Points on a hilly landscape, in no order, each with its height.
From any point a ball rolls to the lowest of the 2 points nearest to it. It stops when none of these is lower. Distance is the straight distance between rows; heights are no part of it.
vene: [ 72 110 101 134  94  84 140  95 108 141 103 128  99 105 143  86 101  80
 157 176 134 117 137]  (h 175)
mume: [ 84 138  73 132 108 160 152 129 152 139 174  89 105 162 146 128  73  99
 131 166 141 148 167]  (h 426)
lavo: [137  95  97 114  80 159  74 155 164 103 153 158 109 136 174 116 120 132
  93 117 160 118  72]  (h 531)
gusor: [156 139 163 126 160  83 106 151 163 202 164 138  97 154 110 175 124 162
 136 123 108 119 143]  (h 300)
Guf: [139 147 117  94 165 118  87 139 154 141 130  78 143 153 153  86 156 127
 117 133 146 151  74]  (h 348)
puz: [163 115 122 118  79 193  76 101 165 110  73 115 178 119 125 122 138 128
 116 123 152  56  57]  (h 117)
tega: [143 123 165 145 110 139 167 136 117 134 107 170 124 100 135 189 183 126
 156  91 150 150 114]  (h 431)
ginul: [121  64 109 158 154 124 146 126  83 103 165 116  98 144 142 126  85  99
 136 145 152 182 137]  (h 351)
Tesuz: [113  65  78 113  88 158 125 124 123  79 184 128 101  97 144 102  93 154
  77 131 122 157 125]  (h 453)
Lazam: [149 132 152 162 147 112 143 111 132 170  80 147 145 126  70 186 169  96
 185  90 146  94 125]  (h 209)
gikik: [159  88 144 130 162  91 139  97 109 127 154 142 120 144  74 146 175 110
 173  72 168 174 153]  (h 471)
Bemuf: [ 68 145 147 136 104  74 144 112 121 171 114 152 117 107 113 103  95 129
 145 183  96  67 153]  (h 248)
nazuv: [136 100 155 118 127 113 170 124  81 116 156 142 146 110 130 146 174 147
 115  76  83 167 146]  (h 343)
Gil: [141 165 111  79 148 110 105 120  95  82  97  83 156 137 169 123 139 183
  91 145 127 136  83]  (h 559)
gasu: [ 77 112 112 162 118 141 148 156 106 161 167 174  96 115 108 153  97 181
 149 105  62 134 194]  (h 291)
lup: [ 99 109 130 143 117 122 167 124  84 146 156 141 122 112 139 142 126 161
 142  83  64 164 178]  (h 323)
Vavap: [132 148 162 116 196  91 112 124 136 138 144 134 138 160 122 112 165 120
 143 133 148 152 136]  (h 430)
duni: [142 118 138  88 105 156 129 129 167 104  92  78 147 124 145 117 174 143
  74 138 169  86  81]  (h 338)
Gep: [106  92 141 132  91 115 144 164  98 174 145 181  80 130 148 180  84 141
 156 102  87 149 139]  (h 313)
Gana: [147 116 154 136 149 102 149 116 149 152 161 122 107 106  89 152 191 119
 118 145 140 165 159]  (h 393)
Pak: [113  65 104 127  79 171 139 121 170  96 100 122 106 124 146 112 134  91
 100 133 202 102  85]  (h 378)
Dibel: [130 109 131 160 150 105 179 120 127 166  82 128 158 112  77 152 196  96
 156 140 139 133 117]  (h 148)
peme: [134 130  97  77  74 123  71 135 109 118  70  96  95 147 186  90  86 142
  92 112 122  80  73]  (h 584)
vor: [ 96 112 110 116 103 161 174 135 166 116 141 123 112 103 148 122 144  85
  96 171 166 118 142]  (h 440)
Vodi: [105 187  60  94  79 149 109 141 168 154 112  60  95 136 176 106 109 131
 102 126  99 110 125]  (h 500)
Buke: [157 160 110  93 150 153  81  99  94  46 109  61 179 150 135 137 139 169
 135 116 132 135  98]  (h 583)
Popin: [ 83 174  65 142 123 129 128 126 180 125 167  93 118 130 119 106 139 153
 134 147  93 157 136]  (h 506)
Zipa: [125  99 156 151 106 144 183 161 100 143 138 178 121 100 101 156 154 122
 139 125 146 138 148]  (h 409)
fer: [108 111  84 137 104 125 116 130 146  87 165 118 127 101 155  97 142 152
  80 126 104 175 115]  (h 410)
feram: [ 77 176 104 147 135 131 102 141 153 174 149 140 143 127 102 122 100 141
 132 177  64 133 176]  (h 416)
Lop: [129 116 139 147 128 103 161 123 159 126  92 103 175 100 106 114 184 119
 115 139 168 126 105]  (h 210)
kudug: [ 78 128  60 120  79 103 111 121 124 144 103  90 103 103 160  72 111 110
 133 155 122 112 102]  (h 221)
tepur: [134  72 139 151 128 153 194 125  65 123 169 132 107 130 100 144  95 104
 120 129 150 165 153]  (h 374)
senav: [102 157 109 109 133 115 115 124 110 107  63 122 143 138 186  66 117 115
 147 146 118 111  92]  (h 501)
biza: [107  92 104 144 107 166 152 130 160  83  76 143 129  84 104 106 163 107
 123 146 169 116  80]  (h 321)
Fis: [118  98 136 148  91 162 221 129  82 138 164 150 118  96  77 139 128 126
 112 142 126 140 162]  (h 391)
Robat: [179 179 147 180 156 132 128 116 135 101 114 140 150 102 129 128 180 108
 149 100 159 124 128]  (h 413)
mup: [144 140 185 147 134 104 124 182 134 169 129 163 162 150 132 178 112 121
 129 117 133 113 133]  (h 179)
lod: [100 160 111 111 135 121 139 149 146 137 145 120 137 133 185 110 116 122
 102 178 124 120 172]  (h 516)
Pozet: [197 139 212 103 181 140 110 105 108 141 111 127 147 178  80 168 110 145
 158 101 175 106 157]  (h 245)
zul: [ 95 104 106 137  99 170 203 118 132 103 154 136 110 106  82 134 124  98
 100 188 136 137 150]  (h 414)
zak: [101 106 145 154 146 121 132 160 108 156 133 195 120 166 152 127  66  96
 147 150 141 144 150]  (h 274)
vof: [192 154 190 118 182 105  73 138 110 155 103 143 134 170 116 188 101 156
 150  93 132  96 124]  (h 173)
tuv: [103 140  81 117 124  97  94 151 166 138 124  92 123 121 174  73 144 131
 111 139 116 129  80]  (h 281)
niza: [120 181 118  82 159 117 141 133 112 133 127  96 153 140 177 106 130 152
  94 181 113 126 126]  (h 537)
pesog: [180 185 170 144 185 117 116  88 114  98  98 108 143 171 136 121 130 149
 161 107 126 123 133]  (h 643)
dase: [ 59 105 122 144  88 105 140 120 102 163 143 169  95 101  81 126  90 136
 164 133  61 116 175]  (h 249)
budam: [ 98 115  83 114  83 175 160 136 157 116 160  78  99 144 151 137 108  82
  92 142 166 114 149]  (h 460)
mib: [ 99 110 129 120 151 111 141 138 132  93 158 131 176 112 110 137 188 106
 119 128 127 162 133]  (h 552)
Tam: [110 116 148 131 189  87 109 139 129 132 145 176 110 137 126 136 171 125
 170 105 103 151 157]  (h 452)
zabis: [178 186 146 140 181 162 138  78 106  55 125  74 171 135 100 122 141 158
 159 123 115 119 142]  (h 627)
Dem: [118  80 118 140 122 102 155 113  69 151 155 160  55 134 123 158  58 117
 144 122  97 161 154]  (h 347)
lekud: [188 145 117 154 165 136 121  76 142 121  53  94 146  98  79  92 170 121
 144 142 160  94  90]  (h 465)
feg: [172 119 167 103 148 145  93 107 163 162 130 146 129 151  81 200 138 113
 194  78 188  89 114]  (h 324)
Neli: [135 109 131 109  77 173  96 151 151 106  94 109 147 140 160 127 151 131
  80  91 168  58  84]  (h 268)
loku: [136 102 104 150  90 194 104 104 173  98  57 129 144  97 116  93 139 100
 129 136 146  83  65]  (h 252)
kekan: [136 115 128 180 118 138 131 145 117  87 117 156 136 111 156 101 131 107
 117 117 157 169 129]  (h 352)
suz: [ 85 108  95 175 123 120 161 124 116 163 177 123  98 156 132 129  67 125
 158 153 118 155 178]  (h 382)
lebe: [ 99 172 137 121 131  96 112 120 131 191 121 110 139 157 121 110 100 162
 128 177  66 110 147]  (h 342)
Solaf: [ 65 108 137 153  86  87 155  93 118 154 133 157  94 112  92 115  84  99
 153 162 123 108 159]  (h 213)
forer: [ 68 141  90 136 129 128 145 143 136 121 155 157  96 126 152 105 116 112
 132 167  86 139 163]  (h 491)
mezor: [129 147 177 161 142 128 146 154 117 126 128 173 180 137 116 153 137  79
 148 120 139 135 140]  (h 243)
nuno: [164 118 116 114 108 192  99 108 119  68  97 105 140 143 174 116  89 115
 102 121 198  78  98]  (h 651)
vuduz: [102 162 119 155 167 101 109 137 113 125  87 162 123 123 166  93 138 117
 162 129 116 127 127]  (h 487)
lenu: [176 164 139 127 136 178 113  92 113  49  83  71 200 127 124 118 144 135
 127 125 135 104 117]  (h 607)
digib: [133 147  98 131 116 152  74 150 121  94  85 130 114 125 191  60  91 102
 133 131 143 120  90]  (h 477)
det: [126  96 125 153 127  98 121 129  99  98 142 127 127 103 143 100 160 155
 124  93  91 196 129]  (h 369)
kom: [103 111 111 153 131 118 138 149  82 100 133 165 107 135 166  98  92  89
 146 135 143 175 148]  (h 319)
deko: [233 147 142 136 150 154 108  54 120  93  83  71 148 111  56  97 128 140
 135 157 138 102 105]  (h 494)
bifa: [134 153 177 123 145 129 131 154  99 147  87 161 146 159 171 130  86 149
 123 159 125 111 163]  (h 168)
dafet: [126 131 119  98 109 132 118 141 102 176 146 159  93 106  87 181  90 188
 143  82  25 111 138]  (h 379)
tem: [136 120  91 100  69 116  86 160 155 129 123 129  78 148 182  96  93 134
  81 114 143 102  77]  (h 564)
kap: [109 177  86 113 105 160 131 144 186 131 146  64 117 142 142 125 148 131
 102 126 105 136 131]  (h 461)
fak: [192 145 145 152 180 137 124  73 131 125 104 111 148 110  74 113 173  98
 157 111 184 110 128]  (h 443)
Pitu: [104 150 121 116 122 129 149 134 189 125 140  65 149 133 150 117 178 154
  86 152 154 122 106]  (h 402)
sosik: [144 138 152 101 116 149 153 133  91 147 183 147 123 116  99 174 104 177
 105  76  41 127 169]  (h 417)
teb: [136  81 157  93 133 129 114 145 172 170 157 142 129 136  81 214 149 143
 168  83 157 122  87]  (h 394)
Vogi: [138 120 151 121 126  98 134 174 150 167 176 173 106 130 120 209 130 168
 123  88 102 132 122]  (h 222)
Tavu: [101 136 112 141 150 102 141 154 146 130 200 126 154 128 108 133 155 124
 108 136  89 166 151]  (h 568)
gizem: [168 133 111 104  98 209  95 108 105  45  88  86 170 119 155 129 113 145
 114 128 146  91 115]  (h 630)
sus: [160 166 136 189 140 143 129 120 140  71 103 153 144 109 160  96 125 102
 123 116 173 118 137]  (h 383)
mizu: [137 116 161 114 164 139 157 116  99 152 201 133 135 125  63 167 151 170
 115  86  75 138 163]  (h 446)
guki: [130  96 105 120 108 119 101  98 174 122  72  99 189 106 106 118 167 113
 106 139 147 110  64]  (h 279)
sezem: [101 123 149 144  91  82 112 168 107 191 107 186  90 127 124 142  72 114
 146 137  90 124 139]  (h 267)
sak: [127 103 117  95 102 133 111 178 140 159 161 156  97 101 120 201  94 193
 125  78  66 138 106]  (h 309)
duguv: [150 141 140 136 121 172  63 137 166  79  99 117 154 128 169  79 136 109
 125 123 145 131  82]  (h 425)
rafos: [112 155 156 131 120  58 108 134 134 202 110 144 132 118  92 123 103 150
 138 142  88  75 140]  (h 287)
kiza: [182 124 151 130 153 106 137  77 135 162 107 161 115 139  55 171 147  87
 190  91 189 114 127]  (h 257)
gabed: [158 133 191 132 139  89 149 121 169 178 150 154 118 122  95 190 167 135
 125 122 132 127 154]  (h 358)
sud: [169 156 151  96 185 111 114 112 127 119 133  89 157 143 118  99 148 119
 112 152 177 133 112]  (h 401)
moti: [139 156 112  67 103 159 129 163 117 144 126  50 115 132 172 122 136 158
  63 141 120 108 111]  (h 549)
Lini: [179 181 134 140 178 128  81  98 140  76 102  96 133 161 146  75 142 146
 147 116 140 151 110]  (h 657)
masub: [ 95 118  85 119 127 156 162 128  90 101 185 132 105 119 125 115  86 118
 118 146  93 174 173]  (h 519)
fimek: [105 130 160 131 122  88 135 134  94 178  86 167 114 144 162 118  58 104
 137 168 106 121 157]  (h 223)
Fekez: [174 137 157 127 174 108 110 114 129 149 143 128 142 174  97 126 149  98
 181  99 176 159 144]  (h 454)
votib: [ 79 123 135 140 157  88 129 143 134 135 137 184 112 124 161 121 134 144
 151 143  89 135 164]  (h 469)
sonu: [150  96 150 112 167  88 146 118  95 144 203 147 112 141  76 164 150 139
 144  83 125 179 147]  (h 470)
Pabir: [141 102 129 141 109 144  81 124 170  86 110 129 175 100 127 106 167 105
 115 104 161 143  79]  (h 355)
redes: [103  88 119 122 138 137 165 146  89  87 167 155 148  98 128 124 138  98
 105 146 108 162 172]  (h 538)
Bula: [ 97 177  76  71 107 124 141 118 112 149 110  70 110 134 175 127 105 165
  91 157  90 105 124]  (h 525)
Pere: [162 156 208 125 183 108 116 150 110 147 104 156 159 164 118 151 115 170
 118 140 124 107 140]  (h 81)
mel: [114  76  88 121  87 147 114 144 143  95 170 116  78 142 161 109 101 107
  83 127 160 155  96]  (h 489)

Where does a ball stop that starts at each point below?
peme => Dibel
Buke => vene
redes => vene
vuduz => vene
gikik => vene
senav => Dibel
